Points on a hilly landscape, in no order, each with its height.
From any point a ball rolls to the lowest of the 4 points nearest to it. It stops when none of these is lower. Distance is the straight distance between rows; heights are no part of it.
Tuguk h=14.0: [160 100  87 129 101 118 124 119 113 121 176 130 124 107 120 116 150 136
 129 119 122 129 108 120 145 156 122 151 122 136 129 111 117 105 129 148
 158 129 141 126 136 152 115 133 131 143 119 138 112 143]
suv h=19.9: [153 101 124 112 131  84 135 163 107 151 195 169 103 128 136 113 168 109
 134 136 105 144 128 122 156 139 101 137 100 133 113  95  52 134 123 172
 171 122 147 133 161 181 121 108 152 145  92 131 103 119]
Zarif h=14.3: [144 143 102 118  88 128 158 142 140 110 121  85 113 121 123 141 143 118
 124 130 102 118 164 136 131 122 122 137 130 111 149 144 144  90 110 126
 104 128 126 130 134 130 125 132  77 112 119 150 148 126]
Dafu h=31.2: [139  75 128 138 129 116  81  93  63 125 162 131 161 105  97 108  97 162
 112  85 181 117  76 107 136 158 160 136 110 175 139  96 141 113 145 148
 165 161 148 114 135 131 147 142 168 157 145 143 109 135]
Dif h=28.1: [ 76 174 176 171 218 155 148 105 175 150  81 109 134 181 158 167 109 136
 138 146  98 110 163 162  95 138  85 128 181 129 127 142 176 132 152 102
  29 116 105 162  84 133 155 150 110  72 127  98 143  83]
Dazet h=31.9: [117  97 153 114 131 117 111  78  66 127 131 123 195 113  65 147  81 163
 112  93 198 113  59 138 144 133 147 128 129 155 153 124 158 132 146 120
 130 192 159 125 141  62 160 164 157 128 161 131 132 101]
Duvo h=21.2: [140 119 101 137 117 127 108 118  73 118 168 152 135 102 142  85 121 114
 111 101 158  98 113 102  99 143 126 168  83 160 181 115 105 135 134 158
 168 116 114 164 156 143 165 128 123 137 132 168 104  97]
tonos h=20.3: [149  83 139 186 154 123  61 130  95 135 139 144 126 121 133 130 137 131
  97 158 111  83  98 118 125 147  97 137  95 171  92  76 106 116 131 155
 177 139 127 142 136 174 159 127 162 155 137 141  84 117]
nef h=34.4: [108 175 164 201 210 167 114 111 165 129  82 160 163 141 148 134  82 144
  89 153 126  83 125 136  92 147  42 163 104 129 105 133 108 136 114 107
 133  97  79 153 102 161 131 142 124 119 111 123  93 104]
Ramu h=10.1: [134 166 123  51  77  94 169 149 159 138 126 102  49 176 136 104 141  86
 148 129 129 192 177 106 157 100 158 110 148  79 119 142  70 171 103 117
 142 114 111 101 121 131 112 107  76 131  83 169 146 170]
kuf h=33.9: [ 84 108 149 156 160 126  63  56  69 148 105 106 208 154  83 184  63 166
 112 117 162 144  68 150 125 152 137  94 145 138 136  70 164 152 181 135
 127 150 127 115 127  90 212 157 139 124 175 125 105 127]
kebi h=12.7: [142 120 121 169 149 126  80 127  86 129 146 158 128 122 155 108 126 119
  96 138 114  68 118 108 105 144 101 154  69 168 129  92  89 124 123 166
 179 114 108 165 142 166 163 127 149 150 134 161  86  96]
sot h=30.7: [ 88 139 135 169 176 138 100  67 134 158  92 111 187 160 140 174 109 132
 118 139 120 128 101 157 102 149  94 121 180 133 153 116 186 119 180 121
  59 130 111 164 121 101 192 142 119  96 166 101 121 105]
Nubuf h=15.4: [129  98 122 110 111  83 144 134 106 156 214 193 108 145 150  75 150  83
 141 116 117 181 119 103 164 150 125 132 117 125 127 101  72 158 136 175
 163 126 154 116 155 178 109  88 158 164  83 114 100 139]
botu h=13.6: [145 125 120 158 144 117 100 156 149 119 121 113 129 117 111 165 165 148
 127 156  89  98 135 161 146 139  97 145 130 132  91 112 117  91 139 128
 142 133 122 129 133 159 114 163 101 117 140 127 131 128]
par h=37.5: [ 97 186 160 205 216 161 110 115 130 133  98 204 138 140 166 104  60 128
  92 167 128  86 131  95  82 155  70 182  55 135 104 140  80 145 106 137
 171  79  61 164 112 157 126 116 163 151 115 147  90  96]
zul h=12.4: [109 145 146 116 150 123 152 198 161  78  86  69  90 139 105 165 161 132
 173 156 116 141 236 154 142  93 186  97 136 110 111 170 124  92 114 137
  88 131 113  83 103 132  93 156  99 120 145 144 194 142]
bepi h=53.7: [156  61 145 166 131 116  79 121  87 135 163 131 127 115  86 146 141 149
 124 137 105 155  74 123 153 164 144 114 141 160  55  82 145  96 166 141
 161 163 176  98 123 169 117 120 181 138 131  92  99 160]
nok h=46.6: [129 111  95  66  65 172 166 122 136 126 124 102 133 111 129 113 130 149
 169 113 150 154 114 118 141  99 194  99 181 105 146 176 193 147  91  79
 101 134 152 101 111  56  82 103 164 142 134 101 171 146]
Fub h=32.8: [138  78 152 131 131  84 133 141  93 176 215 218 103 143 149  81 138 102
 139 126 120 188 115 105 160 148 125 118  91 151  97 101 101 141 141 193
 143 140 180 101 158 191 125  49 200 170 106  94  80 127]
pek h=55.2: [114 139  98  54  73 124 150 105 137 132 178 146 112 129 191  37 107 107
 168  88 165 178 127  99 125 107 162 126 145  96 149 146 113 200 126  90
 155 120 155 104 129  85  84  77 128 142  89 112 116 167]
duri h=14.9: [142 185 125 123 143 126 148 151 166 108 106 115 113 128 132 138 118 115
  93 116 101  98 164 144 102 118  85 146  77 117 130 135  90 110 122 115
 127 100 105 149 136 156 141 138  75  81 106 151 129 108]
Pudaf h=21.5: [124 130 123 185 152 148  88  86  88 127 110 156 163 116 147 108  92 130
  85 129 153  69 112 110  90 142  93 167  87 158 167 118 134 132 136 149
 146 112 103 174 131 134 178 133 129 148 152 153  95 103]
Tese h=42.3: [136 146  93  75  81 125 168  92 160 132 165 159 100 134 181  71 139 115
 161 107 120 173 139 106 155 117 158 116 152  74  91 133 133 173 122 122
 140 126 153  97  88 127  62  89 121 177 103  82 137 198]
ziri h=14.8: [136 118 103 151 114 136 114 120 127 121 128  93 146 120 113 154 142 150
 131 137 101 117 128 149 133 149 121 152 156 137 133 128 159  87 145 127
 119 143 134 123 129 128 123 153 102 115 136 123 135 136]
dov h=29.2: [154 135 189  82 177  78 137 222 122 128 124 202 108 124 149 151 165 128
 128 152 130 144 105 135  99  77  99 100  70 114 124  94  29 174 139 150
 177  63 110 150 192 179 160 123 167 108 106 139  94  75]
lanu h=35.1: [ 80 177 182 198 232 160 108 112 181 145  88 132 157 168 147 151  89 156
 133 159 125 116 128 158  93 156  47 139 175 120 100 140 141 138 138  97
  88  98  92 137  83 153 145 161 119  96 131  92 101  96]
mavav h=16.5: [133 146 103  53  55 135 186 118 148 133 140  98  67 146 154  92 122  88
 164 130 134 175 170 108 140  98 168 110 164  82 124 152 125 173  93 103
 138 120 124 100 121 104  90  86  88 149  87 145 140 172]
zedul h=41.0: [121 101 114  76 104 142 153 142 120 125 126 125 163  92  96 101 132 136
 128 106 197 130  91 110 150 105 158 118 116 147 183 173 122 149  91  78
 107 167 173 137 161  20 117 103 172 106 128 122 165 104]
nub h=11.6: [139 140 165 153 202  95  99 205 189 109  95 146 139 116 109 161 159 146
 131 162 117  88 124 179 127 115 105 112 120 120  76 114 113 121 140 108
 133 111 118 137 137 167 115 190 114 110 157 121 140 114]
lare h=7.4: [125 148 129 106  98 136 176 167 161 106  98  68  87 140 104 153 151 112
 148 144 107 135 220 138 135 101 160 109 138  99 125 160 132  95  99 131
  95 121 111 103 120 127 107 137  78 116 124 151 173 138]
sekib h=32.7: [115 104 127 102 108 134 140 114 116 135 114 115 179 109  95 149 126 151
 118 112 173 129  70 123 150 115 153 115 140 146 174 161 165 129 121  91
  88 176 164 146 159  32 137 140 153 107 154 115 169 109]
tika h=33.7: [118 105 130 114 119 124 102  87  83 133 127 107 186 122  81 163 103 175
 128  99 156 151  57 141 150 147 155 125 171 135 149 120 186 109 169 117
 120 168 160 105 135  71 150 166 150 117 158 112 148 133]
noz h=23.2: [150 130 155  76 147  58 149 197 128 139 152 177  92 147 127 126 185 103
 137 139 118 184 133 128 149 107  97 119 102 104 129 102  10 157 136 154
 171  96 131 126 171 172 138 121 135 113  75 142 112 112]
vot h=25.5: [126 159 153 131 123 157 193 136 163 138  82 102 105 123 127 157 105  70
  81 104 102 105 167 119  86 107 118 109 107 122 160 165 174 113 112 101
  65 115 111 181 136 109 158 108  79  72 109 133 147 100]
neb h=12.3: [155 129 110 141 129 111 120 157 135 119 145 135 120 120 120 136 160 128
 108 140 101 104 129 135 131 136  91 146  99 132 111  94  77 104 123 148
 153 123 123 140 148 169 124 145 109 121 115 144 118 120]
mufa h=30.0: [103 111 155 208 182 136  36 123 130 142 109 117 161 145 124 166 118 149
 113 183 104  99  93 156 113 159  82 126 156 138  77  89 141 119 164 131
 148 140 110 120 122 156 161 159 125 123 157 116  85 127]
goke h=57.7: [138 111  87  64  52 155 167 123 132 123 144 107 123 107 137  87 125 128
 158 114 159 154 122 114 133 104 167 120 161 112 161 166 151 152  97  89
 118 128 155 111 136  66  94  83 133 140 110 126 144 153]
mika h=18.3: [128 126 125 142 104 146 165 125 146 136  95  96 147 116 132 166 127 103
 101 120 115 104 132 128 111 113 129 121 145 136 180 157 189 110 125 107
  67 131 125 176 146  82 151 124  95  97 141 126 159 115]
Zim h=39.6: [144 119 103 116 114 114 142 143 160 115 157 129 103 120 103 136 190 138
 169 153  96 162 141 150 177 141 150 126 159 110  67 123 124 101 125 137
 133 134 152  90  94 160  63 127 128 150 123  96 155 163]
puv h=9.6: [125 159 118  60  87  75 168 134 152 148 159 135  73 177 157  89 142  74
 154 113 112 198 161 110 171 113 148 127 143  79 129 126  55 186 129 126
 159 119 129 108 127 134  94  95  98 135  68 145 134 175]
Rabe h=29.1: [128 176 122 158 153 162 153  97 142 125  90 147 149 124 148 133  82 102
  81 121 117  79 136 126  83 134  70 171  88 134 158 145 133 131 127 115
 102  94  96 177 119 141 158 123 100 100 114 133 114  89]
rad h=14.5: [143 124  83  97  65 130 165 121 146 114 152 101 108 121 128 117 144 126
 154 122 114 152 147 123 153 131 146 138 156 103 135 142 140 111 103 126
 125 128 138 110 115 125  95 121 101 139 113 133 146 159]
sar h=28.0: [142 100 105 126 100 127 127 102  99 127 130 108 170  94 109 127 115 147
 114 103 153 115  89 135 130 137 128 150 134 150 181 140 163 111 138 113
 116 145 144 145 148  86 143 137 123 119 141 140 131 128]
kofo h=39.7: [130 108 107  86  83 145 138 108 111 131 125 111 157 115  99 132 118 169
 152 104 158 156  81 129 153 120 180 121 180 121 153 165 194 124 123  89
 104 152 163 104 114  48  97 141 172 123 148 100 172 138]
Zogi h=29.5: [116 107 104 102  82 153 155 134 123 132 105  94 140 118 114 162 134 139
 149 126 128 146 109 131 135 113 181 110 188 124 166 173 202 103 125 102
  82 147 148 127 126  64 107 130 147 130 150 109 177 136]
pesak h=26.1: [116 156 143 194 177 158 104  78 144 135  89 132 172 139 149 143  99 137
  92 148 119  85 117 142  92 148  56 156 136 139 137 130 147 119 141 117
  94 112  97 162 112 139 162 139 111 115 140 116  99 109]
golat h=17.9: [ 99 139 158 159 141 148 176 127 158 155  76  92 129 143 151 183 130  87
 103 123  94 111 155 133  98 124 139  96 165 134 168 156 212 111 136 110
  31 144 115 188 131  82 146 137 104  88 139 109 175 112]
gof h=15.8: [111 131 118 129  97 150 169 147 140 131  86  72 116 137 126 180 137 114
 149 140  94 123 181 140 120 111 161 118 170 122 153 170 195  89 118 129
  59 144 127 130 130  99 119 136  99 114 143 129 182 128]
Finap h=15.9: [110 161 139 162 175 128 115 153 171 118  88  93 133 141 132 166 144 149
 133 150  90  94 161 181 121 125  98 136 151 123 116 137 145  91 151 111
  85 134 109 126 124 145 125 177  89  89 147 119 143 114]
sina h=25.1: [116 123 145 200 166 152  67  65 103 138  94 140 188 135 140 132  90 147
  86 138 149  88 103 122  97 148  81 153 119 149 143 105 149 131 149 137
 126 122 100 148 118 131 184 142 137 141 156 136  83 123]
Zarig h=60.8: [114 126 104  41  87 157 154 114 127 127 156 143 132 108 147  45 110 150
 171  76 193 157 113 119 125  92 166 107 129 109 154 166 120 190  92  75
 128 133 172  94 132  44  82  77 174 128 112  92 136 145]
leb h=32.1: [133  64 139 183 151 123  49  90  71 126 133 115 157 120 101 138 102 160
 100 130 137 116  79 112 133 155 141 119 116 180 110  72 145 109 161 144
 173 161 138 122 125 147 177 142 169 154 151 136  81 151]
ponop h=26.0: [ 99 139 133  79 105 159 186 148 147  95  85  73  70 162 110 141 140  98
 188 160 130 161 237 129 149  80 218  78 170  97  93 169 130 150  82 152
 108 124  97  70  78 126  78 116 110 170 118 138 183 157]
zepil h=16.6: [139 155 148 157 184 117 112 173 170 113  99 139 129 123 130 151 144 143
 102 149 101  77 131 160 110 123  70 134  93 125  91 114  91 115 125 121
 149 105 103 139 142 175 126 166 103 107 132 133 121 106]
fid h=15.1: [122 151 127 137 127 135 142 158 161 114  94  75 115 138 120 170 143 132
 132 139  84 108 189 160 125 113 122 135 142 120 132 147 150  86 130 125
  77 135 119 124 119 134 119 156  78  98 139 135 161 126]
bareb h=27.6: [108 113 121 173 149 134  65  81  99 136 102 102 181 140 115 172 112 159
 122 143 122 124  88 156 119 157 113 130 169 145 125  98 171 101 180 135
 119 144 123 129 128 119 168 155 116 110 161 122 110 134]
pezo h=25.2: [125 163 110  55  76 152 186 100 158 125 132 108  67 152 174  98 135 100
 178 130 117 166 178  98 140  95 184  99 175  80  87 154 140 180  95 110
 140 124 125  86  86 125  77  89  95 177  95 107 146 190]
per h=4.3: [141 165 121  82  99 106 165 170 175 103 106  88  74 148 107 136 148 113
 130 127 113 149 195 128 136 100 136 111 112  92 129 137  88 108 102 123
 123 105 111 103 133 145 122 123  75 104 108 165 153 143]
gesab h=12.8: [151 129  84 114  80 120 143 131 118 114 157 114 128 111 132 108 134 108
 119 109 128 123 130 122 118 134 117 155 117 131 174 129 115 112 124 142
 140 121 130 137 147 130 129 122  99 115 111 155 122 122]
bam h=31.3: [119 161 146 197 194 148  87 129 132 131 101 184 140 135 161 119  99 130
  89 163 114  65 122 114  92 147  63 165  61 142  99 116  85 142 115 142
 176  95  78 160 125 162 139 125 148 148 129 145  91  94]
loro h=27.3: [161 157 150  92 167  78 138 212 174  99 102 164 103 115 123 143 183 134
 120 133 125 128 130 140 117  96 102 101  75 104 107 106  45 135 131 124
 161  83 113 137 169 173 137 143 116  91 122 142 121 108]
zutad h=19.5: [ 69 135 181 161 168 153 192 169 134 143  61  85  78 159 123 192 128  67
 146 131  81 127 237 146  91 109 189  63 166 118 142 179 191 116 137 167
  31 159 107 163 120  91 114 152 122 108 136 112 192 102]
Las h=15.0: [162 106 144 137 150  99 107 182 144 135 148 153 118 114 110 148 177 132
 115 163 106 103 117 155 142 128  86 124  97 140  75  90  71 117 122 144
 163 121 135 134 158 175 129 142 140 138 121 135 105 113]
zolir h=26.7: [164  89 121 134 120 107 125 134 131 138 179 152 110 114  99 124 179 132
 147 139 102 159 108 133 176 157 116 128 139 127  64 106 119 103 137 151
 147 144 166  98 126 174  84 116 153 145 115 101 118 160]
Leves h=39.3: [108 104 128  77 123 132 145 129  86 122 174 156 156  97  82  65 113 135
 152  82 230 126  97 119 149 113 148 139 100 167 181 162  92 160 101 107
 136 160 168 113 159  50 120 112 165 114 128 126 145  76]
Duvus h=32.6: [ 83 100 165 217 181 140  21  72  91 146  92 113 190 149 119 161  76 163
 105 166 142 135  86 127 108 158 110 106 132 142 112  70 142 146 168 138
 153 127 107 117 106 129 219 134 148 141 170 124  62 142]
Zulos h=32.0: [110 142 175 221 201 147  58 120 152 144  92 153 165 142 142 141  96 149
  90 179 118  80 105 124  94 148  49 140 113 132  82 112 119 134 122 125
 154 111  90 141 114 157 152 145 147 145 142 126  76 115]
rogub h=29.6: [ 90 128 126 140 146 125  99  72 106 152  95 102 183 149 118 190 112 153
 130 124 135 139  73 155 125 143 140 106 177 139 153 112 197 116 186 125
  75 153 135 148 139  67 182 155 129  98 177 109 143 118]
Pofun h=24.5: [131 122 119 113  69 153 174 152 150 133 104  93 129 102 120 138 133  84
 108 120 137 129 135 106 109 102 150 105 131 128 183 177 164 121  99  91
  87 135 139 167 161  51 142  96 104  94 126 140 163 111]
gata h=54.4: [115 141 109  86  96  93 149 108 133 149 192 200 117 153 192  43 124  83
 155  88 128 190 117  95 151 133 143 124 125  90 123 111 115 194 152 147
 156 126 162 108 126 125  70  83 144 172  99  84 104 183]
diga h=47.1: [146  58 138 150 130  95  90 114  69 143 191 168 115 112 124  96 127 135
 115  99 147 146  90  90 145 163 154 116  92 190 105  87 120 109 142 164
 170 163 159 114 130 181 144  98 204 164 136 128  88 137]
tigel h=17.4: [124 162 148 129 128 148 187 152 167 122  79  85 100 133 118 169 117 101
 103 123  92 109 197 139 103 102 120 113 116 116 147 162 162  94 114 115
  70 112 109 145 124 127 137 136  78  81 118 136 157 115]
dol h=33.2: [118 127  93  95  82 175 160 121 132 112 121  98 100 131 136 134 138 134
 188 142  99 154 159 131 147 111 210 123 199 101 113 171 193 126 100 123
 102 127 131  78  63 111  65 120 144 161 129 107 181 162]
led h=26.4: [133  89 139 155 145 106  87 146  59 145 189 175  96 122 163 100 142 109
 118 136 118 108 118  92 127 135 125 133  71 185 121  83  77 131 127 179
 186 127 126 160 146 191 172 104 193 162 129 152  86  90]
rito h=33.8: [ 96 147 169 207 203 142  63 121 161 146  93 122 159 156 136 161 114 152
 119 172 102  91 113 169 105 155  63 137 165 124  92 110 143 123 154 111
 113 124 100 127 116 150 150 161 115 111 157 108  98 109]
zes h=19.7: [165  88 168 140 163  95 102 200 138 136 144 158 122 110  94 171 183 141
 133 175 108 102  95 173 154 123  99 111 123 136  44  92 103 121 132 130
 151 133 147 129 150 182 124 149 145 138 138 112 113 116]
pamek h=10.8: [127 129  99 111  89 133 154 145 148 110 127  84  99 131 115 148 156 131
 170 150  95 148 177 142 158 123 164 136 170 113 113 148 155  92 111 125
 108 139 127  94  94 134  90 138 105 138 130 132 177 155]
Voru h=22.2: [115 115 102 101  63 167 178 144 136 124 102  80 106 127 121 147 140 114
 172 149 111 144 165 113 133  99 203 106 186 111 138 183 197 123  94 120
  88 135 128 108 111  85  84 112 130 146 128 123 180 142]
pafub h=45.0: [126 173 111  49  82 151 148  86 148 126 144 155  99 128 224  56 116 113
 164  84 138 166 141 103 119  85 172  97 144  75  95 150 142 220 124  93
 145 129 155  98  96  90  75  82 121 178 120  67 126 199]
petu h=7.5: [135 137 107  92 105 114 164 165 166 100 124  89  86 140 111 147 169 129
 162 146 110 151 198 138 160 112 162 119 143 100 111 143 112 105 100 124
 121 121 119  91 102 144  86 137  90 134 122 140 173 155]
Zudag h=20.7: [150 141 101  99  63 131 153 137 122 120 142 111 118  99 139 109 114  83
 106 110 141 126 136 106  99 115 128 157 109 126 200 150 120 135 113 119
 119 110 127 159 157  91 155  97  91  94 111 160 126  99]
sul h=18.8: [127 204 131 139 169 138 126 140 141 111 109 162 119 127 152 122  89 115
  85 130 106  82 140 119  82 132  78 164  50 128 131 117  62 139 124 138
 164  80  82 168 139 169 138 128 111  97 101 162 110  85]
Zumib h=35.2: [128  86 141 113 131 118 112  96  65 123 162 147 168  96  78 101  89 157
 122  81 219 104  81 120 131 133 150 144 102 177 165 133 133 135 131 126
 146 177 152 118 145  81 152 154 159 142 151 144 124  98]
kun h=17.1: [117 150 133 163 149 153 142 115 151 129  83  94 154 139 145 172 122 122
 107 127  93  96 145 154 106 127  94 141 148 133 152 139 177 100 139 111
  64 132 112 165 123 120 153 145  89  89 138 115 141 109]
neki h=34.5: [154  89 115 124 103 100 137 115 116 147 201 183 114 120 130  80 155 118
 137 107 121 175 105 116 162 167 129 125 117 124  89 103 121 131 137 170
 145 140 174 104 128 170  87  91 177 163 110  95 101 168]
Rekir h=34.8: [135  91 106  99  99 120 124 110  78 118 193 145 156  92 114  74 110 144
 136  68 206 130  88 119 135 143 155 145 109 160 179 133 120 137 120 130
 155 142 148 116 151 100 128 124 154 142 126 143 117 120]
bobu h=10.0: [138 141 134 111 153  93 137 207 181  83 104  99  94 124 102 158 188 142
 171 150 119 139 190 161 153 107 154 102 132 110  97 139 100  90 128 118
 117 130 127  91 116 151  90 163  99 117 145 128 182 143]
Nes h=7.0: [136 164 137  99 143 104 152 196 186  88  92  83  81 130 100 150 171 133
 143 132 124 142 205 139 138  92 141  94 109 102 114 144  91  95 113 119
 116 115 117  99 122 147 110 144  77 101 133 153 169 142]
vumag h=18.0: [120 179 132 173 169 157 122 112 128 114 106 168 143 126 154 115  78 114
  84 134 116  71 130 114  79 143  71 182  65 140 142 128  93 135 126 140
 145  85  82 173 130 158 147 124 119 117 118 153  99  90]
fad h=28.3: [131  86 127 144 130 127  85  80  75 130 128 114 183 116  92 147 100 170
 107 101 161 115  71 134 137 153 141 139 132 154 151 103 164 114 164 136
 135 164 145 125 137 106 161 162 142 136 154 136 110 137]
Zeki h=49.4: [116 104 123  72 105 140 149 118 110 136 129 123 160 110  85 120 117 166
 141 104 176 141  70 127 164 110 160 109 152 133 150 171 166 143  98  76
 102 168 183 108 134  19  95 137 191 120 139  97 177 115]
veki h=35.9: [153 114  86 107  82 130 147  99 143 119 171 140 117 113 127  98 150 142
 159 111 113 164 115 122 167 148 157 130 164 104  99 127 157 117 126 129
 134 131 156  91  86 137  59 117 145 157 126  93 142 186]
Gezad h=13.1: [148 162 123  86  65 137 180 159 155 127 112  83  82 138 115 133 117  81
 110 121 115 140 183 119 112  99 136 117 125  96 152 162 129 114  90 123
 102 118 112 132 143 108 134 104  65  91 106 171 144 122]
pab h=29.7: [169  70 155 137 135  98 122 152 108 160 192 178  98 117 105 127 167 128
 135 146 115 152 100 138 163 141 105 122 109 149  59  93  93 118 127 162
 152 145 178 104 148 188 115  87 181 159 109 101  92 132]
Povu h=27.5: [ 99 127 171 235 191 154  47  72 114 144  86 144 177 151 143 133  83 151
  97 175 145 110 100 110  93 158  67 136 127 136 114 110 134 136 140 140
 138 110  90 132  92 135 187 129 156 154 159 129  64 128]
Ruz h=29.3: [136 109 102 117 108 130 129 111  83 120 150 138 165  84 110 100 107 125
 113  91 193 104  96 117 107 123 138 153  94 162 203 145 128 137 126 124
 124 142 137 159 165  82 161 129 128 122 145 150 129  95]
zudu h=27.2: [137 112 111 163 127 139  97  82  97 126 117 120 178 113 124 138 109 151
 100 117 147  95  94 132 114 147 106 156 121 157 165 114 150 113 150 131
 128 136 120 151 138 121 167 151 120 129 150 136 110 121]
Lavi h=31.5: [143 169 164 104 183  92 123 203 153 112 104 192 114 120 152 139 138 125
 102 143 120 115 113 133  91 100  95 116  52 119 106  98  24 157 133 141
 184  67  95 162 178 185 145 129 150  92 108 153 107  78]
rige h=34.3: [135  81 134 155 147 117  78  92  51 124 158 148 147 108 114  97  95 154
 108  93 186  95  94 105 123 143 152 145  82 192 154 100 129 125 141 156
 174 152 126 143 133 143 181 143 158 166 160 165  95 117]
Bised h=67.8: [136 122 103  80  76 172 146  98 129 123 134 123 125 112 137  95 117 169
 173  95 142 162 103 127 146 111 196 110 186 101 121 167 197 145 110  86
 106 127 160  84  75  85  62 121 177 156 147  75 168 168]
Mupor h=26.5: [124 110 126 191 155 141  64  88 110 128 108 110 166 130 127 150 122 151
 102 150 112  96 101 147 119 155  92 142 140 148 120  94 148 103 162 133
 134 139 119 138 132 137 162 156 119 127 150 128  95 130]
Sobi h=18.9: [146  85 123 168 133 118  72 128 109 129 149 121 139 118 103 151 155 147
 119 148 100 118  96 134 149 163 117 135 141 155  85  85 132  94 153 144
 159 155 148 116 133 164 124 148 140 133 134 120  99 144]
lun h=67.7: [140 138  96 100  83 165 134  92 131 117 142 128 110 121 140 114 141 156
 180 108 105 175 114 129 156 127 195 122 188  94  98 149 198 132 126 109
 112 130 148  76  43 121  52 125 165 160 153  67 169 184]
Nov h=59.0: [121 113 103  89  94 104 138 116  99 135 219 177 131 116 170  32 115 107
 151  67 174 174 101  96 141 146 162 133 120 125 165 120 103 173 136 146
 168 128 150 115 144 127  96  98 151 158 109 122 106 139]
mipe h=26.6: [115 107 132 183 164 137  61 114  59 125 138 174 117 131 169  83 114 128
 105 140 144  76 121  79 102 136 138 153  60 188 141  95 107 137 130 171
 188 112  97 174 126 166 186 121 174 170 165 173  88  96]
fugof h=21.6: [112 170 155 171 183 163 156  87 166 134  74 126 154 141 152 152  94 116
  95 130 111  91 134 138  96 137  71 155 131 135 153 140 164 122 131  97
  68 102 100 179 104 135 161 132 103  89 113 108 123  98]
ditoz h=17.8: [126 183 152  56  80 115 169 157 149 135  84  71  30 185 107 114 127  89
 141 139 161 192 209 109 144  83 181  72 138  74 112 157  94 161  94 140
 122 109  85  96 128 117 120 109  72 117 100 186 155 163]
goti h=6.8: [145 148 106  80 108  79 161 171 159 127 151 127  82 141 122 123 173 115
 138 130 111 163 159 123 161 116 118 127 123  96 120 113  52 128 116 137
 153 115 129 111 135 156 112 124  94 126  90 152 136 144]
tig h=9.3: [145 157 109 115 107 110 133 153 119 116 155 138 111 122 142 114 128  95
 104 115 104 116 137 114 109 131  99 161  85 124 158 111  62 129 121 156
 162 101 110 157 147 155 141 128  94 108  98 169 116 100]
pudu h=8.9: [142 129 101  86  90  83 166 134 152 134 174 150  89 142 140  91 164  99
 155 122 111 178 143 115 168 136 125 132 133  91 114 117  77 148 118 138
 156 122 145 108 124 147  89 106 116 155  86 126 131 167]

Call two points neighbours if one is among the 4 nearest of the other. Go from one point of each pair to the other, from neighbour to neighbour, staying as low as possible. Name the highest point that can't be avoided.
tig and nub | botu
vumag and tig | sul
vumag and kebi | tonos
tig and per | Zarif

Two balls start at each pair of points below. Name the first point that both come to, or write never.
kuf and bepi | never
Bised and gata | per
lun and neki | per
